A landscape with many valleys, sampled at points; each row gives a point and its height.
A ball rolls from a point to the lowest of its 2 nearest points, and stops where none of them is lower. Distance is the straight distance between rows; heights are no part of it.
q_659 height 340: [ 1.76  5.05 -1.30 -3.41 -0.24  0.57 -0.04 -0.58  1.00 -3.30 -1.38  0.76
 -1.75  1.24  1.36 -0.79  0.29  2.87 -1.69 -4.11  0.10  0.89  0.75 -2.99
 -0.21 -1.41  1.20 -2.85 -0.18]
q_535 height 484: [-0.26  3.03  1.57 -1.66  0.80 -0.42 -1.01  0.69 -1.34  2.71  0.61 -0.80
 -0.34  2.02 -0.61  2.61 -2.15 -2.24  0.73  0.31 -0.28  0.28  1.21 -4.00
 -2.88 -1.57 -2.39 -4.59 -0.73]
q_754 height 344: [ 2.90  3.63 -1.64  2.89 -0.80  3.98 -0.58  1.93  0.77 -2.46 -1.17  2.60
 -1.12  3.16  0.94 -4.16  1.97  3.90  1.28 -3.15 -1.86  0.84 -3.96 -0.82
  1.12 -0.07  1.47  2.10  1.70]
q_113 height 446: [ 0.47  4.25  1.80 -0.85  2.88  0.20 -4.23 -0.10 -0.13  1.42  0.26 -1.58
 -1.66  2.18  1.22  2.17 -1.71 -0.48  1.39  0.91 -0.46 -0.73  0.77 -2.80
 -0.78 -0.90 -2.15 -3.39  1.42]
q_4 height 759: [-1.12 -4.23  1.53 -0.60 -0.54 -4.54  2.18  2.52 -1.78  0.25  1.27 -2.24
  0.32 -1.99 -1.71  1.62  0.90  0.03 -0.01  2.15  2.70 -3.14  0.49  2.54
  0.30  1.93 -2.19 -1.63  1.14]
q_251 height 530: [-0.63  2.81  0.89 -0.96 -1.40 -2.74 -0.74  1.28 -3.23  2.03 -0.09  0.11
 -1.38  1.32 -2.26  1.13 -1.74 -0.25 -1.08 -2.40  0.62  1.28  1.92 -3.99
 -4.95 -0.05 -2.08 -4.64 -2.69]
q_584 height 659: [-1.04 -2.66 -1.59  1.95 -0.33  1.53  2.63 -1.53  0.94 -1.04 -1.22  1.50
  1.61 -0.67  1.20 -2.63  1.64  0.15  2.14  1.19 -1.04  0.81  0.13  0.26
  0.22  0.63 -0.15  4.57  0.37]
q_930 height 529: [-0.20 -0.78  1.88 -3.02  0.49 -2.31  3.43 -0.73  0.16  0.24  3.54 -1.76
  0.36 -1.70 -2.05  2.08 -0.61 -2.66 -3.12  1.79  0.94 -2.63 -4.22  0.22
  0.54  1.86  1.59 -3.36 -3.92]
q_339 height 751: [-3.70 -1.43  1.41 -0.84  0.69 -2.88 -2.39  0.62 -1.82  1.13  2.80  0.92
  1.22 -0.64 -0.57  2.90 -4.31  1.64 -1.60  1.49  1.51 -1.85  1.04 -0.27
 -2.76  1.58 -0.79 -2.51 -0.71]
q_55 height 185: [ 1.83  1.39  1.06 -0.89  1.14  1.84 -4.75  0.12  2.16 -1.20 -2.17  0.32
  0.28  1.99  2.07  1.14 -0.83  3.27 -0.46 -1.63  0.89 -0.80 -3.17 -2.93
 -0.13 -2.95  1.69 -1.55  3.75]
q_116 height 377: [-1.26  0.06  0.44 -3.89 -1.84 -2.82  2.69 -1.22 -0.13 -1.56  2.27  2.12
  0.38 -1.51 -2.00  1.07 -1.49  2.30 -4.49 -2.57  1.97 -1.55 -0.98 -1.36
 -1.13  1.19  1.02 -3.52 -4.38]
q_85 height 737: [ 0.57 -2.98 -0.25 -2.80 -1.98  1.83  0.84 -0.63  0.96 -0.10 -0.83 -0.01
  2.58  0.21  0.97  1.17 -0.87 -1.37  0.98  0.60  1.39 -0.09  0.51 -2.60
 -1.79 -3.20 -1.72 -0.59  1.17]
q_253 height 766: [-3.22 -1.18  2.30 -0.62  0.06 -1.91 -2.73  1.61 -2.12 -0.38  0.30 -1.17
 -0.10 -1.38  1.60  1.65 -2.73  2.90 -1.12  1.78  3.34 -1.59  2.90  0.39
 -3.60  0.57 -2.91 -3.27  0.46]
q_881 height 389: [ 4.15  3.78 -1.02 -1.23 -2.76  1.26  0.90  0.52  0.47 -0.78 -3.51 -0.65
 -3.07  1.01 -0.89 -3.43  2.79 -0.57  0.18 -2.49  1.22  1.24  1.66  2.41
  2.43 -3.17 -1.61 -0.89 -0.44]
q_756 height 736: [-3.28 -6.28  1.72 -1.37 -0.84 -0.69 -3.01 -0.63 -0.47  1.21  3.89  1.66
  3.21 -0.81 -2.08  2.71 -3.06 -0.02 -1.43 -0.56  1.38 -3.13 -0.38 -1.37
 -1.13 -1.06  2.13 -1.51 -2.53]
q_713 height 282: [ 1.93  3.53 -0.48  2.61  1.94  3.08 -0.31 -0.01  1.82  0.01 -1.03  0.19
 -0.57  3.73  1.22 -2.27  3.06  1.33  1.65 -1.68 -2.31  0.88 -2.76 -0.44
  1.64  1.18  1.05  2.52  1.04]
q_516 height 268: [ 2.91  2.16  0.44  0.60 -1.43  1.31 -3.39  1.79  3.91  0.95 -3.20 -0.87
 -2.57  2.47 -0.60  0.30 -0.05  1.82 -0.99 -2.64  1.66 -0.59 -3.82  2.49
  1.49 -3.07 -1.85  0.70  2.82]
q_897 height 753: [-0.24 -4.89  0.24 -4.23 -2.32  2.80 -0.41 -0.95  1.43  0.08  1.96 -0.40
  3.77  0.04 -0.47  2.74 -1.43 -2.74  0.79  1.81 -0.38 -0.73 -1.64 -3.07
 -1.82 -4.36  0.10 -1.54  0.15]
q_227 height 720: [-0.62 -2.60  0.71 -2.55 -2.29 -0.87  3.18 -0.32  0.38 -1.30 -0.57 -0.65
  0.59 -1.38  0.21  0.96 -0.84 -0.73 -1.06  0.07  1.38 -1.19  1.05 -1.29
 -1.19 -1.19 -0.68 -1.53 -0.44]
q_555 height 398: [ 1.72  4.81 -0.39  0.13  3.34  0.43 -3.17 -0.73  0.39  1.10 -0.85 -3.32
 -3.69  3.09 -0.17  0.49  1.26 -1.87  0.46 -0.14 -0.70 -0.10  0.11 -1.93
  1.22 -0.04  0.18 -1.40 -0.79]
q_29 height 410: [ 0.14  1.52 -0.53  3.25  3.19  2.84 -2.18  0.39  0.75  3.07  0.45 -1.88
  0.03  2.42  1.96 -0.88  0.74 -2.05  2.10  2.15 -1.39  0.78 -0.82  2.96
  3.48  1.59 -0.09  3.01  1.69]
q_106 height 300: [-0.03  5.05 -0.95  2.78  1.81 -0.29 -5.97  0.39 -0.25  0.85 -0.70 -1.47
 -4.50  2.40  1.02  1.24 -0.05  2.19 -0.55 -2.39 -0.35  0.84  3.62  0.38
  0.67  0.76 -0.12  0.46  0.53]
q_437 height 269: [ 1.40  1.70 -0.66 -2.78 -3.26 -0.94  5.77 -0.53 -0.53 -4.08 -0.81  0.34
 -0.58 -1.22 -1.01 -3.39  0.69 -1.13  0.17 -2.86 -1.67  1.50  1.01 -0.21
  0.69 -0.09  0.58 -1.54 -2.35]
q_169 height 777: [-3.10 -2.49  0.90 -0.23  0.22 -1.16 -3.03  0.96 -0.42 -1.44 -0.30 -1.95
 -0.66 -1.70  3.22  1.34 -2.37  2.39 -1.10  2.52  3.17 -1.82  3.22  1.29
 -0.08  0.17 -1.22 -1.38  1.81]
q_33 height 845: [ 0.19 -0.21 -0.57 -1.53 -1.76  2.04 -2.18 -0.57  1.13 -0.30 -0.08  2.87
  2.31  1.44 -0.40  1.85 -1.79  2.39  0.76 -2.11 -0.82  0.77  0.68 -5.83
 -3.80 -2.45  0.30 -0.95  2.70]
q_353 height 733: [-4.05 -2.63 -0.23  0.12  0.71  0.07 -3.39 -0.88 -0.36  0.67  3.30  1.25
  2.62 -1.20  0.36  2.65 -3.75  1.20 -1.41  0.75 -1.19  0.37  2.05 -1.49
 -2.31  0.79  1.74  0.51  1.60]
q_632 height 743: [-0.80 -1.81  1.20 -0.88  1.66 -4.33  0.85  2.23 -2.34  1.25  2.20 -2.43
 -0.36 -0.87 -2.80  2.96 -0.31 -0.82 -0.81  1.66  1.56 -2.17 -1.21  1.53
 -0.46  2.89 -1.02 -2.92 -0.67]
q_889 height 388: [ 2.17  0.34  2.02 -3.08 -2.88 -3.65  5.37  1.35 -1.45 -0.54  0.52 -1.46
 -0.47 -2.38 -1.67 -0.27  0.80 -2.22 -2.46 -0.76  0.26  0.84  0.54 -0.35
  0.25 -0.54  0.83 -3.86 -2.73]
q_998 height 666: [-2.58 -0.83 -0.31  0.27  2.04 -2.15  1.90 -0.87  0.18 -0.56  2.36 -0.92
  0.79 -0.74  0.79  0.72 -0.92  0.30 -1.75  0.17 -1.68 -0.59 -0.68  0.38
 -0.03  4.55  2.99  1.18 -1.21]
q_70 height 186: [ 1.25 -2.48 -0.88  0.00  0.78  3.93 -0.64 -1.05  1.80  0.30 -0.07  1.20
  3.99  1.11  0.02 -0.27  1.97 -0.74  3.20  2.48 -1.63  0.84 -4.34 -2.07
 -1.38 -2.05  0.62  3.28  1.43]
q_218 height 240: [ 0.27  4.18 -0.81  2.68  2.59  0.36 -6.07  0.27  1.81  1.75  0.52 -2.70
 -4.04  2.62  1.57  1.94 -0.65  0.61 -0.04 -1.12 -1.43  0.30  1.42  3.43
  2.10  0.49  0.12  1.31  2.40]
q_382 height 342: [-0.19 -1.52 -1.93  3.27  2.17  4.04 -3.86  0.30 -1.16  3.32  0.55  1.01
  2.72 -0.10  1.99  0.37  0.02 -0.77  3.17  2.59 -0.99  2.42  0.49  2.10
  0.96 -0.95  0.27  4.42  4.74]
q_132 height 642: [ 0.70 -1.45 -1.61  0.67 -0.69  2.83  2.03 -1.05  1.04 -2.11 -3.27  2.74
  0.41 -1.00  0.92 -3.51  2.17  1.81  2.47 -0.44  0.22 -0.49 -0.34  0.80
  0.28 -2.06 -0.82  3.66  1.26]
q_408 height 513: [ 0.04 -0.31 -0.66  3.27  0.75 -0.85  5.31  0.51 -0.47  0.68 -0.54  0.37
 -0.29 -0.79 -1.50 -4.01  2.99 -2.29  1.98  1.06 -1.80  0.44 -1.23  2.17
  1.20  3.64 -0.86  3.07 -3.16]
q_225 height 698: [-3.50 -7.01 -0.40 -0.81 -0.74  0.53 -0.87 -1.35  1.18 -1.25  2.79 -1.04
  4.04 -2.20 -0.05  0.58 -1.42 -1.74 -0.77  1.91 -1.95 -0.41 -0.61  0.91
  0.57  0.69  2.67  2.94 -0.67]
q_741 height 599: [-2.09  4.52  1.91  1.17  3.14 -4.00 -3.92 -1.94 -3.55  1.19  2.21  1.70
 -2.20  0.84 -1.58  1.91 -2.86  1.49 -1.51  1.40 -0.66  0.85  0.27 -2.69
 -3.58  1.75 -1.17 -3.32 -2.83]
q_442 height 716: [-3.71 -5.23 -0.38 -1.03 -0.75 -0.24 -2.18 -1.57  0.78 -0.16  3.60  0.87
  3.44 -1.41 -1.03  2.11 -2.44  0.51 -1.98 -0.19 -0.37 -0.57  0.64 -0.96
 -1.14  0.59  4.11  1.68 -0.86]
q_37 height 721: [-0.63 -2.36  0.93 -0.29  1.91 -3.65  1.30  1.10 -0.98  2.06  3.64 -0.82
  1.84  0.50 -4.55  2.31  0.18 -1.44 -0.79 -1.68 -0.03 -2.74 -2.34  1.84
 -0.28  3.70  0.89 -0.94 -2.50]
q_687 height 466: [ 1.10 -1.21  2.55 -1.99 -1.56 -2.93  6.58 -0.04  0.52 -0.30  1.18 -2.44
 -0.10 -3.50 -1.91  0.36  1.92 -3.98 -2.15  1.32 -0.37 -1.29 -2.63  0.95
  1.63  0.56  1.11 -2.46 -2.32]
q_80 height 531: [ 1.45  3.76  0.71 -2.70 -0.59 -4.66  0.90  0.93 -3.53 -0.46  0.96  0.29
 -2.31  0.12 -3.27  1.03  0.22 -0.79 -3.88 -0.88  1.88  2.49  0.19 -1.90
 -3.38 -0.73  1.08 -5.88 -5.65]
q_201 height 190: [ 3.91  1.51  0.07  0.75 -1.48  2.54 -4.12  1.72  2.61  4.15 -2.97 -0.86
 -1.81  3.22 -0.90  0.14 -1.12  0.94  1.07 -0.14  2.26 -0.99 -2.04  3.07
  1.45 -4.49 -4.07  0.78  3.15]
q_105 height 543: [-0.23 -2.12  0.11  2.57  1.06 -2.16  3.25  0.98 -1.61  1.50 -0.13 -2.19
  0.00 -0.81 -0.55 -1.44  1.65 -3.05  1.36  2.40 -0.27 -0.32 -0.39  2.11
  2.33  4.31 -1.23  2.22 -0.61]
q_978 height 348: [ 2.92  4.48 -1.95 -1.82 -1.97  0.75  3.32 -0.11 -0.62 -4.51 -2.08 -0.25
 -2.14  0.97  0.10 -3.95  2.03 -0.23  0.26 -3.50 -1.07  1.68  0.96  0.23
  2.21 -1.69  0.95 -1.59 -1.57]
q_650 height 639: [-3.70  1.71 -0.37 -0.06  3.34 -1.29 -0.70 -3.00 -0.35 -0.69  4.15  0.98
  1.33 -1.96  1.95  2.59 -2.96  1.04 -3.42  1.72 -1.57  1.04 -1.75  0.35
  0.03  4.51  4.04  0.28 -1.08]
q_814 height 174: [ 0.84  1.93 -0.37  1.51  1.55  1.26 -6.36  1.89  3.19  1.93  0.72 -3.26
 -3.69  2.41  0.86  2.36 -1.50  0.59  0.40  0.65 -0.23 -1.24  0.09  4.62
  3.34 -0.70 -2.55  1.01  3.23]
q_7 height 622: [-0.64  5.90  0.67  0.82  4.62 -2.32 -4.70 -3.15 -1.55  0.72  2.21  0.76
 -2.79  0.99  0.35  2.08 -2.21  1.11 -1.18  1.45 -2.06  1.52  0.31 -3.09
 -1.51  1.27  1.13 -2.34 -1.21]
q_684 height 773: [-2.30 -6.73  0.35  0.85  0.01 -3.87  0.74  3.64 -2.18  0.69  1.22 -0.42
  2.40 -1.73 -1.54  2.19 -0.84  0.16  0.10  1.20  2.22 -1.82  1.15  4.48
 -0.33  2.03 -2.15  0.90  2.28]
q_308 height 856: [-0.53  0.19 -0.58 -2.79 -3.27  1.39 -0.05  0.71  0.31  0.34 -0.47  2.71
  1.24  0.65 -0.34  0.42 -2.25  1.07  0.12 -3.21  0.30  1.20  2.89 -5.11
 -4.20 -3.10 -1.67 -2.01  0.50]
q_228 height 805: [-0.49 -3.52 -2.50  3.13 -0.93  2.24 -2.06 -0.82 -0.24  0.59 -2.28  1.63
  0.67 -1.91  2.46 -1.66  1.20  2.65  1.73  0.57  1.04  1.08  2.70  2.83
  0.92 -1.67 -0.32  5.82  3.36]
q_737 height 263: [ 2.79  4.39  0.61 -1.48  1.32  1.90 -2.05  0.41  1.89 -0.60 -1.99  0.24
 -1.10  3.39  0.91 -0.04  0.50  2.10 -0.85 -3.98 -0.10  0.28 -2.54 -2.78
  0.34 -2.21  1.06 -2.47  2.18]
q_989 height 337: [ 2.87  2.85 -0.28 -0.02 -1.30  1.80 -0.83  0.37  2.35 -0.19 -3.07 -1.21
 -2.13  1.90  0.33 -1.38  1.50  0.98  0.13 -2.06  1.82 -0.40  0.51  1.09
  2.39 -3.09 -2.19  0.10  1.09]
q_824 height 797: [-1.89 -5.47 -1.57  2.17 -0.58  0.39 -0.98 -0.63 -0.96 -0.18 -2.16 -0.06
  1.29 -2.92  1.94 -1.56  0.47  0.27  1.34  2.85  1.32  0.04  3.04  3.42
  1.08 -0.91 -1.73  4.89  2.46]
q_694 height 560: [-0.01  0.17  0.81 -0.65  1.44  1.08  0.70 -1.55  2.51 -1.94 -0.72 -3.01
 -1.04  0.49  2.66  0.06  1.26 -0.10 -0.11  0.89  0.31 -1.48 -0.04 -0.02
  2.20  0.55  0.34 -0.06  0.41]
q_481 height 455: [ 2.88 -0.29  2.68 -1.96 -5.14 -2.75  4.26  2.15 -2.46  0.19 -1.37 -0.67
 -0.70 -2.06 -1.49 -0.33  1.15 -1.85 -1.63 -0.50  1.62  2.49  3.74  0.28
 -0.07 -1.63 -1.68 -4.02 -1.22]
q_861 height 147: [-0.77  0.05 -1.57 -2.41 -3.19  0.75  4.46 -0.84  0.41 -4.59  1.10  1.68
  0.35 -0.46 -1.10 -2.48 -0.82  0.86 -0.29 -4.22 -1.22 -0.55  0.51 -2.76
 -0.55  0.37  1.50  0.11 -1.71]
q_50 height 89: [ 1.53  1.82  0.09  1.82  1.69  2.73 -5.62  2.01  1.02  4.19 -0.65 -1.87
 -1.78  3.04 -0.21  1.52 -1.52 -0.55  2.89  1.40  0.67 -0.90 -0.47  2.20
  2.58 -1.95 -3.78  0.77  3.49]
q_957 height 789: [-1.33 -1.33  0.71  0.19 -0.51 -0.81 -1.79  0.11  1.17 -1.34 -2.37 -2.75
 -2.44 -1.07  2.90  0.01 -0.03  2.23 -1.93 -0.07  3.51 -2.55  3.99  2.71
  1.49  0.06 -1.61 -0.26  1.10]
q_293 height 611: [-3.38  3.17 -0.15  0.93  4.17 -2.48 -2.46 -1.79 -1.43 -0.96  2.14 -0.12
 -1.33 -1.83  3.66  2.19 -2.02  2.04 -3.56  1.90  0.75  0.88  0.23  2.68
  1.55  3.40  2.04 -0.62 -0.43]
q_223 height 700: [-1.96 -4.18  0.65 -0.38 -2.29 -1.35  3.66 -0.39  1.00 -1.09 -0.01  0.12
  1.28 -1.72 -1.76 -0.25 -0.21 -1.63 -0.46 -0.64  0.24 -1.09 -0.55 -0.59
 -0.16  0.61  0.25  1.06 -1.37]
q_972 height 285: [-2.82 -1.36 -0.73 -2.13 -1.80 -1.48  2.18 -1.56  0.72 -2.26  2.45  2.65
  0.79 -0.69 -1.69  0.03 -1.77  2.53 -3.19 -3.80  0.61 -2.16  0.49 -2.28
 -1.02  1.31  2.59 -0.40 -3.10]
q_514 height 264: [ 1.72 -1.27 -0.38  1.50  0.28  3.42 -4.35  0.45  0.88  0.01 -2.42  1.30
  2.30  1.57  0.75  0.29  0.84  2.75  0.58 -0.46 -0.88  0.36 -4.56 -2.65
  0.10 -1.62  2.62  0.94  4.61]
q_586 height 262: [ 1.52 -0.92  0.59  0.50  1.02  3.85 -2.05  0.57  1.87  0.60 -2.12  0.07
  2.20  1.90  1.32 -1.23  0.94 -0.02  2.13  0.93 -0.31 -0.11 -5.80 -1.77
  0.78 -2.37  0.76  1.03  3.07]
q_165 height 834: [-0.60 -1.32 -1.88 -0.09 -0.54  2.46 -3.44 -0.81  0.84 -1.48  0.32  2.58
  1.42  0.69  0.25  1.60 -0.58  3.27  0.36 -1.10 -1.63  1.22  0.96 -4.73
 -2.59 -0.67  2.56  2.25  4.34]
q_191 height 524: [ 1.61  1.54  1.29 -1.52 -0.49  0.07  4.40 -0.79  1.10 -0.92 -1.37 -2.49
 -1.01 -0.60  0.41 -0.83  2.15 -3.27 -0.23  1.29 -0.02  0.16 -1.16  0.12
  1.92 -0.01 -0.19 -2.07 -1.34]
q_769 height 364: [-0.85  3.54 -1.46  2.34  0.46 -2.05 -2.25  0.73 -3.04  0.78 -0.78  0.59
 -3.20  1.54  1.00 -0.52 -0.04  2.52  0.00 -2.43 -1.27  1.63  4.57 -1.91
 -1.19  2.68 -0.10  0.58  0.19]
q_110 height 405: [ 1.19  4.33 -0.85 -3.56  0.22 -0.20  1.31 -0.93 -0.24 -1.08  0.32 -0.12
 -1.34  1.33 -0.46  0.09 -0.62  0.08 -1.36 -1.95 -0.66  1.28  0.23 -4.33
 -1.81 -0.08  0.77 -3.69 -2.45]
q_300 height 481: [-0.04  0.90 -0.93  2.67 -0.36  0.21  5.36 -0.05  1.16 -3.16 -1.01  0.78
 -1.01 -0.12  0.10 -4.74  3.79 -0.59  1.92 -0.34 -2.31  0.20 -0.53  1.39
  1.68  2.22  0.16  2.53 -2.88]
q_384 height 347: [ 1.55  3.98 -1.59  2.96  2.97  1.08 -1.95 -0.04  0.02  0.65 -0.24 -2.48
 -3.39  3.31  0.48 -1.00  2.85 -1.67  1.19 -0.98 -1.78  1.50 -0.07  0.03
  1.53  1.99  1.30  1.75 -1.58]
q_19 height 444: [ 0.96  2.00 -1.04  0.54 -0.69  1.87  4.81 -0.07  2.33 -4.72 -1.12  1.73
  0.30  1.04  0.74 -4.81  3.47  0.39  1.84 -1.63 -2.54  0.53 -2.29  0.42
  1.35 -0.33  0.91  1.14 -1.45]
q_562 height 825: [-1.12 -2.75 -1.71  1.92 -1.22  1.74 -1.88 -0.60  0.38  0.23  0.03  1.93
  2.13  0.01  0.87  0.93 -0.74  2.37  1.35 -0.73 -1.00  1.96  2.47 -2.16
 -2.16  0.32  0.57  3.70  3.21]
q_794 height 678: [-2.56 -5.71 -0.36  1.34 -0.86  0.89  3.54 -1.15  2.08 -1.21  0.56  0.95
  3.09 -2.09 -0.62 -1.62  0.74 -1.70  1.13  1.65 -1.79 -0.14 -1.03  1.31
 -0.19  1.05  0.97  4.23 -1.82]
q_291 height 445: [ 3.15  2.78  0.17  2.20  2.88  3.10 -1.53  0.11  2.24  2.49 -0.51 -2.43
 -1.02  3.49  0.43 -1.28  2.08 -2.43  2.64  1.68 -0.83 -0.76 -4.05  3.13
  3.37  0.19 -0.80  1.48  0.58]
q_556 height 468: [ 3.00  5.52  0.85 -4.26  0.24 -1.72  0.53 -0.60 -1.40 -0.17 -0.17 -1.00
 -2.00  0.77 -0.83  1.40 -0.02 -2.05 -2.31  0.22  0.15  2.96  1.01 -2.72
 -1.47 -1.78  1.46 -6.30 -4.65]
q_738 height 617: [ 2.32 -0.82  0.32 -0.82 -1.43  2.58  4.64 -1.54  0.51 -0.28 -3.82  2.61
  1.00 -2.86  0.01 -3.18  2.05 -1.87  2.44  1.61  0.77  0.35  0.03  2.45
  0.81 -3.80 -1.04  0.88  0.10]
q_798 height 691: [-3.22 -1.77 -0.47  0.85  3.35 -2.44  0.74  1.39 -1.42  2.17  4.55 -0.76
  2.40 -0.23 -1.28  2.04 -2.16 -2.11 -1.29 -0.03 -2.47 -0.03 -1.60  2.76
  0.50  4.45  3.15  0.29 -1.00]
q_672 height 536: [ 3.21 -1.91  3.57 -2.81 -2.88  0.45  4.33  0.02  1.48 -0.96 -1.61 -1.53
  0.43 -3.22  1.81  0.45  1.20 -3.98  0.52  3.37  1.29  0.22  0.08  2.17
  2.33 -3.97 -0.55 -2.56  1.34]
q_752 height 474: [ 1.21  1.17  0.93 -3.38 -1.37 -4.72  2.46  0.62 -2.25 -0.29  2.38  0.89
 -1.08 -0.79 -4.82  1.15  1.10  0.33 -4.32 -2.84  2.21 -0.67 -1.42 -0.41
 -1.90  0.61  1.21 -5.00 -4.95]
q_451 height 585: [-0.94  1.96  0.43  0.43  3.83  0.15 -2.37 -1.54  1.42 -1.31  1.05 -1.70
 -1.92  0.15  3.89  1.23 -0.53  1.55 -1.48  0.77  0.13 -1.15  0.26  1.36
  1.96  2.40  2.05  0.34  0.89]
q_372 height 786: [-1.73 -7.54 -0.04  1.17 -2.39 -2.11  1.39  0.50 -1.31 -0.21 -1.39  0.38
  1.63 -3.84 -0.88 -0.37  0.06 -0.33  0.99  1.67  2.23 -1.66  1.89  2.15
 -0.56  0.38 -2.67  2.68  1.17]
q_983 height 413: [-0.49  1.27 -1.61  0.42 -1.56 -2.68  0.46  1.34 -2.63 -0.46 -1.35 -0.23
 -2.33  0.56 -0.32 -1.45  0.31  1.71 -0.56 -3.19  0.64  0.30  3.54 -2.43
 -1.18  2.24 -1.20 -0.14 -0.51]
q_114 height 815: [-0.38 -1.68 -1.56  2.80 -1.34  2.25 -3.87 -0.02 -0.51  0.23 -1.96  1.52
  0.33  0.42  1.89  0.58 -0.35  3.24  1.66  0.14  1.90  0.62  4.38  0.15
 -0.57 -1.05 -1.73  3.44  4.11]
q_256 height 572: [-1.60  3.33  1.41  0.16  0.94 -4.69 -2.60 -0.34 -4.08  0.83  1.63  2.24
 -1.45  1.87 -4.36  1.89 -1.63  1.71 -1.80 -0.83  1.06  0.43  0.22 -1.69
 -5.01  0.84 -1.28 -4.19 -4.24]
q_876 height 594: [ 1.45 -0.24  1.14  0.50 -1.28  0.87  5.51 -1.06 -0.49  2.24 -3.65  1.95
 -0.13 -5.19 -1.47 -3.55  2.91 -3.53  2.15  2.78  0.65 -1.23  0.45  3.39
  0.96 -1.92 -1.97  1.92 -1.33]
q_36 height 378: [ 0.80  0.96 -1.32  4.07  1.78  3.01 -1.93 -0.25 -0.10  2.90 -0.70  0.27
  0.19  1.13  2.37 -0.39  0.44 -0.09  2.61  0.69 -0.47  1.69  1.45  1.80
  1.46  0.53 -0.63  4.19  2.90]
q_247 height 302: [-1.60 -3.50 -1.86  2.61  1.44  3.04 -1.80  0.43 -1.70  3.40  1.97  1.49
  3.93 -0.68  0.47  0.72 -1.97 -3.07  3.11  3.35 -1.85  2.24  0.10  0.59
 -0.21  0.44 -0.21  4.54  2.61]
q_543 height 399: [ 2.72  3.53 -1.55  2.25  0.66  3.48  2.55  1.06  1.22 -2.74 -1.66  3.98
  0.02  1.68  0.67 -5.94  3.59  2.08  3.17 -1.21 -2.46 -0.48 -4.18  1.17
  1.07 -1.08  0.43  2.04 -1.00]
q_385 height 689: [-3.02 -0.68 -0.97  2.33  1.23 -2.26  3.90  0.38 -0.80 -1.41  1.09 -0.63
  0.00 -0.72  1.63 -1.76  1.26  0.59 -1.66 -1.37 -2.53  1.18  0.33  2.24
  1.31  5.01  2.72  3.00 -1.31]
q_144 height 257: [ 0.06 -4.10 -1.79  1.15  0.47  4.35 -0.66 -1.12  0.56  2.56  1.49  2.48
  4.49 -0.44 -1.13  0.11 -0.84 -2.30  3.14  2.72 -1.45  0.83 -1.14 -0.95
 -1.35 -0.68 -0.86  4.40  0.35]
q_617 height 505: [ 2.40 -2.82  3.81 -3.07 -5.06 -1.36  5.09  0.83 -0.35  0.04 -0.84  0.15
  0.87 -3.83  0.49  1.38  0.30 -2.88 -0.68  2.17  0.87  1.54  1.95  1.02
  0.73 -3.48 -0.14 -2.81  0.23]
q_317 height 569: [ 0.85 -1.98  0.59  2.33 -0.37 -0.40  3.97  0.11 -1.04  2.36 -1.73 -0.89
 -0.01 -3.46 -1.43 -2.18  1.65 -4.08  2.78  4.80  1.38 -2.11 -0.46  2.99
  2.31  1.28 -3.09  1.86 -0.56]

Two balls start at each pair of points below. Name the first point that both come to, or write never.
q_253 / q_756 => q_442
q_308 / q_897 => q_227
q_300 / q_881 => never

For each start below, name the point where the ball stops.
q_293 => q_889
q_80 => q_55
q_983 => q_50
q_957 => q_889
q_741 => q_713
q_169 => q_713
q_584 => q_713
q_408 => q_713
